The views of a scene show one set of named points, each view turned or mirrored, shifted and resized as a whole, with a little noise and some points left out.

Scene 1
View 1
Q_745: [ -2   2   1   1   3  -3  -3  -1   5   4  -9  -4  -8  -1   8   3  20  -4
   3  -3  -9  -4   0  -1  -7 -17   0  14   5  12  -2   1]
Q_738: [-2  1 -3 -1  6 -4  1  4  1  1 -7 -6 -2  0  4  8 14 -4 10 -4 -2 -9  1  7
 -4 -6  1  7 -3  3  2 -2]
Q_733: [-12 -11  10   1  -4  -5 -18   1   1  12  -4   1  -2   7   9   0   8   6
   7  -4  -5 -12   1  -8   2  -5   4  11   0  11   6   2]
Q_596: [ -8  -8   3   1   6  -5  -6   6   1   9  -5  -3  -1   7   7   8   5   0
  13  -4  -3 -11   2   0  -1  -2   3   4  -6   7   5   2]
Q_18: [-6 -5  2  1  8 -6 -4  5  2  7 -7 -4 -3  4  6  7 10 -2 11 -4 -4 -9  2  0
 -3 -5  1  7 -3  9  3  1]
Q_189: [ -4   3   0  -3  -7  -3  -9   0  -8  -5   0  -4   1  -1   5   5   9   5
   8  -3   3 -15  -5  13   2  -2   6   8  -5 -15  13  -5]
Q_131: [ -3  -3  -2  -2  -2  -4  -8   4  -1   0  -5  -6  -2  -3   2   4  12   4
  11  -1   4 -16   0  10   2   0   1   8  -7  -4   7  -9]
Q_108: [ -7 -10   7   2   1  -5 -13   1   8  15 -11  -2  -8   2   9  -1  16   1
   5  -2  -6  -8   3 -11  -2 -12   0  16   4  24  -4   0]
Q_914: [ -3   1   4  -1  -6  -3 -10  -3  -1   1  -5  -4  -6  -2   7  -1  17   3
   2  -3  -4  -9  -1   3  -3 -12   3  14   3   2   5  -4]
Q_777: [ -5  -1   5   0  -3  -4 -10  -2   3   6  -7  -3  -6   1   8   0  16   1
   4  -3  -6  -8   0  -2  -3 -13   2  14   3   9   2  -2]
Q_181: [  0  -4  -7  -4  -2  -3  -8   7   0  -1  -7  -8   0 -10  -2   5  13   7
  14   1  10 -22   1  15   6   8   0   7 -12  -6   9 -17]
Q_973: [ -5 -11   2  -1   1  -5 -13   5   7  10 -11  -4  -5  -2   5   0  16   5
  10   0   1 -15   4  -3   3  -1  -1  12  -5  15   1 -10]
View 2
Q_131: [  4   6   8   1  -5  -4 -14   0  -3  11  -5   7   6  -3   3   1   1   0
   9  -4  -1   2 -11   6   8 -15  -2  -3  -1  10 -18  -6]
Q_189: [  5   5  10   4  -5  -1 -12  -1  -6  13  -8   4   8 -13   6   3   0   6
   4  -2  -8  -3 -19  -1   7  -9  -5   1  -4   8 -14  -6]
Q_745: [  1  10   3  -5  -3   2  -2   2   0   3  -1  10  -1   3  -6  -4  27  -1
  12   7   3  10  -1   8   9  -1  -1  -2   2   8  -8 -13]
Q_108: [-12  16  -6 -10  -5  -2  -8   5   3   4  -1   4   0  12  -7 -13  21  -1
  12   4  17  15   0   9  11  -5   0   1   2   0 -13  -5]
Q_973: [ -5  12   0  -7  -5  -6 -15   4   1   9  -2   4   3   8  -1  -8   6  -3
  13  -3  11  10  -2  10  10 -14   1  -3   1   5 -20  -6]
Q_181: [  8   5  12  -1  -5  -8 -19  -1  -4  15  -6   6   7  -4   8   2 -11  -4
  11  -8  -5   0 -10   9   7 -22   1  -5  -2  12 -24  -6]
Q_733: [-14  14  -6  -4  -6  -1 -13   4  -1   8  -3   1   3   4  -2 -13   9   6
   6   1  15   6 -12   2  11  -4  -3   4  -1  -4 -14   0]
Q_18: [ -3  12   3   2  -6   1 -12  -1  -2   4  -2  12   1   7  -2  -5  16   4
  11   0   6   6 -10   7  10 -10  -6  -4   1   7 -14  -4]
Q_738: [  5   8   8   3  -5   0 -10  -2  -2   5  -3  14   2   3  -1   0  15   2
  12   1  -2   4  -8  10   9 -10  -4  -5   1  12 -13  -8]
Q_914: [  1   9   3  -6  -2  -1  -5   4  -2   9  -5   3   4  -6  -1  -3  13   0
   8   3   2   7  -6   3   7  -3  -1   3  -2   5 -11 -11]
View 3
Q_18: [  1   7  -1   2   1   2   3  -1   6  -2  -3 -10   6  -9  -7  -9   3  -7
   5   3   0 -11  -5   4  10   2  -1   0   9   1   2  -6]
Q_777: [ -7   9  -2   3   2   5   6   1   7  -1  -2 -10  13  -7  -5  -8   2  -6
   7   0   2  -7 -10   7   4  -2  -1   5   3  -6   0  -4]
Q_733: [-11   4   0  -1   2   0   3   6  11  -1   3 -11  16  -9  -8 -15   5  -5
   5  -4  -3  -9 -11   6   3  -3  -4   7  12   2  -4   0]
Q_181: [ -8   0   2  17 -11  -6  -3 -16  -8  -2  -1 -10   9  -9  -8 -17   8 -15
   7   4  11 -10  -6   7   3   1   4   1   6   1  -2  16]
Q_131: [ -5   3   0  11  -6  -3  -1 -10  -3   0  -1 -10   8  -9  -7 -13   6 -11
   8   2   6  -9  -6   7   6   1   0   2   6   2  -1   8]
Q_189: [ -5   4  -3  12  -3  -7   0 -13  -5   8   3  -6   3  -4  -3  -9   8  -9
  11  -5   6  -6  -7   8   7   4  -8   2   2   4  -1  11]
Q_914: [-7  9 -2  7  1  3  5 -3  3  3  0 -7 12 -5 -4 -7  3 -7  9 -2  4 -6 -9  7
  3  0 -3  5  0 -6  0  0]
Q_108: [-10   8   0  -1   3   8   6   8  13  -8  -3 -12  18 -11  -9 -12   1  -6
   2   3  -1  -9  -9   4   2  -5   4   8   9  -8   0  -8]
Q_738: [  2   6   0   7  -3   2   2  -6   1  -2  -4 -10   5  -8  -7  -8   3  -9
   6   5   5 -10  -4   4  10   2   0  -1   6  -1   2  -3]
Q_596: [ -2   2   2   1  -1  -3   0   0   6  -3   0 -11   8 -11  -9 -13   5  -7
   4   1  -1 -12  -5   4   9   1  -2   2  15   6  -1  -2]
Q_973: [-10   4   2   5  -3   5   3   1   7 -10  -3 -13  17 -13  -9 -16   3  -9
   3   6   4 -10  -9   5   1  -4   9   5  10  -7  -1  -1]
Q_745: [ -1  11  -2   2   2   9   6   0   7  -2  -5 -10  10  -6  -6  -4   0  -6
   7   4   3  -8  -7   5   7   0   1   3   1  -8   4 -11]
View 4
Q_914: [ 1 -1 -4  3  2  3  7  3  6  0  5  0  0  0  1 -2 -1  2  1  6  2  3 -1  2
  1 -1 -2 -1 -2  1  5  3]
Q_596: [-4 -1  3  1 -1  0  0 -2  7  6  7  1  3 -1  1  2 -6 -4  4  3 -4 -2 -1 -1
  1  1 -4  1  2  6 10  5]
Q_777: [ 0 -3 -3  4 -1  2  7  2  6 -1  4 -2 -2  1  0  0 -1 -1  1  4  1  0 -2  2
  2 -1 -4 -1  0  2  5  4]
Q_181: [ 0  4 -4  5  5  7  1  1  0  3 13  4 12 -4  1  4 -8  3  1  8 -6  2  1 -2
 -7 -4  7  1 -4  5 10  0]
Q_131: [ 0  2 -3  4  3  5  1  1  4  4 10  2  7 -3  2  2 -6  2  2  6 -3  2  1 -1
 -3 -2  2  0 -3  4  9  2]
Q_973: [ 0 -3 -2  5 -1  4  5 -4  3 -1  5  0  4  1 -5  5 -6 -4  0  5 -6 -4 -4 -2
 -2 -4  0 -1 -1  4  7  4]
Q_108: [ 0 -7 -1  4 -5  0  7 -4  5 -2  0 -2 -4  3 -5  3 -2 -6  1  4 -2 -5 -6  0
  3 -2 -5 -1  1  3  5  6]
Q_189: [-2  6 -3  0  6  4  0  6  5  4 12  5  5 -3  6 -1 -4  6  5  7  0  7  3  1
 -3  0  1  2 -3  3  9  2]
Q_18: [-3 -2  1  5 -2  1  3 -1  7  5  6 -2  2  0  0  2 -4 -3  2  4 -1 -2  0 -1
  2  0 -4 -1  2  5  8  4]
Q_733: [-3 -1  0 -3 -2  1  1 -1  4 -2  2  5 -4  1 -3  2 -3 -4  5  4 -3  0 -5  1
  1 -1 -5  1  0  3  7  6]
Q_745: [ 0 -6 -2  8 -2  1  9  0  9  5  5 -6  1  1  1  0 -2 -2 -1  3  3 -4  0  1
  3  0 -4 -2  1  4  5  4]
View 5
Q_745: [  6   4 -11  -4   4  -2  11 -17  -8   6   8 -17  24  -6  -3  -5  -6   3
 -10  -7   2   1   2   0  14   8  -5   1   8  -7   0   2]
Q_738: [  9   5  -6   1   5   0   8 -13  -6   6   7  -7  19  -5   8  -8  -1   7
  -4  -6  -3   1   1  -4  10   0  -8  -9   7   0   0  -3]
Q_914: [  2   3  -8   0  -1  -4   6 -13  -5  13   3  -4  24  -2  -1  -9  -9   0
  -5 -10   0  -4   5  -1  16   1  -4  -4   7  -5  -1   7]
Q_733: [ -1   8  -4 -11   4   1  11 -11   3  12   0  -2  12  -7   3  -7  -6  -7
   1  -9   5  -7   7 -10  22   0   0   4  11   3   1  12]
Q_777: [  2   5 -10  -5   2  -3   9 -14  -4  11   4  -9  23  -5  -1  -6  -8  -2
  -6  -8   3  -4   4  -2  18   5  -3   1   8  -6   0   8]
Q_181: [  7   9  -7   8   0  -8   5 -12  -4  13   7  16  24  -3  19 -16  -5   5
   5  -7  -8  -9  -3  -8  14  -9 -13 -24   9   6   5  -1]
Q_189: [  5   2  -2   9   0  -3   1  -5  -3  18  -1   9  18   6   5 -11  -4   5
   0 -11  -7  -4   7  -5  12 -11  -5 -16   4   1  -5   2]
Q_131: [  7   6  -6   4   2  -4   5 -11  -3  12   4   5  21  -2  11 -12  -4   4
   2  -7  -3  -6   1  -5  14  -5  -8 -16   8   2   1   1]
Q_596: [ 5  6 -2 -3  8  3  9 -9  0  8  2 -4 10 -3  8 -6  0  2 -1 -7 -1  0  4 -9
 13 -3 -4 -5  8  4  0  2]
Q_108: [  1   9 -12 -14   4  -2  15 -19   0   4   6 -14  19 -14   2  -5  -8  -8
  -5  -6   8  -5   0  -7  22  10  -3   9  14  -3   6   9]
Q_18: [  7   6  -6  -5   7   3  11 -13  -2   5   6  -9  14  -7   8  -7   0   1
  -3  -5   0   0   1  -7  13   1  -5  -2   9   3   1   0]
View 6
Q_18: [ -9   9   3  -5   3  -3  -8  -8  -7  -4   3  -1 -10   5  -1   8  -1   5
  -9   6   4  18  -3   1  -9   4   3 -10   3   0 -12  -2]
Q_973: [-12  10  -8 -11   9  -1 -11   0 -10  -3   8  -2  -8  11  -1  13   2   0
  -3   2   8  10   3  -2  -7   5  -1  -7   6   5 -17   2]
Q_738: [ -6  11   1  -4   5  -8  -8  -6  -4  -3   1  -7 -13   3  -5   2  -2   2
  -8   8   1  16   2   5  -7   6   4 -10  -1   1  -7  -5]
Q_914: [ -9   8  -5  -4   2 -12  -5  -3  -6  -8   9   1  -7   8  -4   2  -3   0
  -4  11   3   7   7   3   3   9   5  -1   9  -1  -9  -3]
Q_189: [-11   6  -6   2   6 -11   0  -2   5   2   0  -7  -9  15  -1   1  -1  -2
  -8  14   2   8   9  12   7  -5  16 -12  10  -5   1  -4]
Q_108: [-12   9  -2 -10   0  -2 -11  -5 -16 -14  13   9  -6   4  -1  12   0   6
  -4   3   7  12  -3  -7  -9  13  -6   1   8   3 -22   2]
Q_777: [-10   7  -2  -6   0  -8  -7  -4  -9 -12  10   4  -7   5  -3   4  -4   3
  -4   9   4   8   2   1  -1  11   2  -1   9   0 -14  -2]
Q_131: [-11  10  -7  -4  10  -6  -7  -1  -2   2   1  -9 -11  13  -1   6   0  -2
  -6   8   3  10   8   7  -2  -1   8 -12   6   0  -6  -1]
Q_596: [-11   7   1  -3   3   1  -7  -9  -5  -3   2   2  -9   9   2  10   2   6
 -10   4   6  20  -3   0  -8  -2   6 -12   5  -3 -11  -1]
Q_745: [ -4  10   3  -6  -1 -13 -10  -6 -10 -12   8   2 -10  -1  -7   0  -5   4
  -6   9   1  12   1   1  -5  16  -1   0   2   3 -12  -5]
Q_181: [-11  11 -13  -6  17  -4  -8   3   0   8  -2 -18 -12  17  -1   9   3  -7
  -4   5   4   7  14   9   0  -6   9 -17   4   4  -5   0]
Q_733: [-17   3  -4  -4   0  -1  -5  -5  -9  -8  10  10  -4  12   4  12   3   7
  -6   6   8  12  -2  -3  -3   1   5  -4  13  -5 -16   2]

In a view up to two points have been moved. Name them for each view, in the order of its rows, or write -.
view 1 => -
view 2 => -
view 3 => Q_18, Q_973
view 4 => Q_745
view 5 => Q_596
view 6 => -
